Each row is a point on a landscape with many valleys, with its height.
From any point a ball rolls to the lowest of the 3 points nearest to it. It stops when none of these is lower. Distance is the straight distance between rows; heights are no part of it.
(84): [166 108  90  66 149 113 131  80]  h=622
(246): [146  79 104  99 165 167 130 132]  h=274
(85): [185 122  85  76 144 107 170  82]  h=509
(119): [ 97 178 172 204 111  80 152 146]  h=739
(406): [123 167 152 155  84  87 136 128]  h=463
(691): [117 137 125 115 106 128 105 117]  h=245
(448): [165 129  88  99 122 120 165 101]  h=330
(394): [ 93 124 162 151 148 161 110 172]  h=495
(623): [100 179 169 193 100  74 144 137]  h=667
(358): [ 96 119 151 137 124 132  70 141]  h=701
(510): [136 146 151 176 101 123 174 163]  h=625
(60): [127  80 115 111 162 179 119 147]  h=352
(91): [102 112 136 120 118 124  65 124]  h=593
(20): [149  60  92  92 168 143  93 111]  h=391
(249): [ 99 169 164 173 106  95 126 136]  h=566
(478): [115 102 123 112 126 143  79 126]  h=740
(263): [121  90 111 101 128 128  67 105]  h=857
(367): [ 68 145 182 185 163 131 106 163]  h=650
(11): [137 126 112 105 127 144 133 121]  h=217
(444): [148 118  99  95 137 141 147 115]  h=127
(427): [132 113 125 118 145 173 141 147]  h=218
(513): [112 151 156 164 122 135 149 163]  h=452
(645): [139 112  99  89 127 137 115 102]  h=308
(61): [109 127 141 132 127 156 114 149]  h=378
(676): [129 141 133 136 116 153 149 154]  h=244
(191): [186 110  89  90 168 141 185 112]  h=476
(353): [ 74 171 175 182 132 104 103 144]  h=637
(374): [140 115 108 108 139 165 145 133]  h=195
(419): [159  58  89  76 175 126  90  93]  h=841
(31): [119 144 138 133 109 133 122 135]  h=344
(324): [110 178 153 160  81  71 118 119]  h=556
(564): [ 91 129 163 148 134 142  89 153]  h=624
(156): [138 160 127 139  84 106 147 125]  h=310
(41): [ 97 146 165 160 136 143 127 167]  h=123
(312): [177 119  90  91 146 132 177 106]  h=444
(240): [143  76  94  86 156 132  92  96]  h=614
(428): [ 98 163 179 218 122  90 167 161]  h=844
(577): [118 110 134 128 142 174 117 160]  h=288
(558): [171 116  99 125 127 148 200 135]  h=331
(38): [ 86 145 174 169 142 136 111 162]  h=439
(412): [101 146 143 126 100 110  74 115]  h=158
(326): [ 80 172 172 166 116  92  95 131]  h=562
(387): [157  62  99  92 196 165 134 127]  h=392
(211): [152 122  88  81 127 112 124  80]  h=459
(519): [153 139 126 144  97 129 178 144]  h=296
(337): [126 151 127 120  92 117 114 114]  h=43
(18): [130 133 110 101 105 119 107 103]  h=286
(666): [127  87 112 109 140 151  92 123]  h=791
(299): [157  84  99  88 175 159 149 116]  h=415
(702): [117 163 164 187  88  87 163 151]  h=747
(586): [114 161 164 190 114 108 160 159]  h=657
(12): [143 146 117 123 103 135 156 134]  h=102
(306): [143  60  98 100 173 162 105 124]  h=100
(629): [150  91  96  90 160 151 131 106]  h=538
(372): [160 107  89  81 147 131 140  96]  h=379
(343): [147 122 109 117 132 157 160 137]  h=142
(539): [ 84 187 167 169  99  66  95 115]  h=651
(425): [147 142 107 103 103 112 137  95]  h=409
(393): [190 108  90  98 166 148 204 123]  h=451
(404): [121 164 126 127  82 100 110 107]  h=339
(234): [131 157 151 165  94 111 159 148]  h=686
(154): [ 82 157 166 145 108  98  70 122]  h=460

Where does a ball stop that starts at each point below?
(299) -> (306)
(629) -> (306)
(539) -> (337)
(510) -> (41)
(564) -> (41)
(353) -> (41)

Two balls start at each pair of points below. Name the first point that both come to, or write none.
(623) / (234) -> none
(263) / (84) -> none
(312) / (211) -> (444)
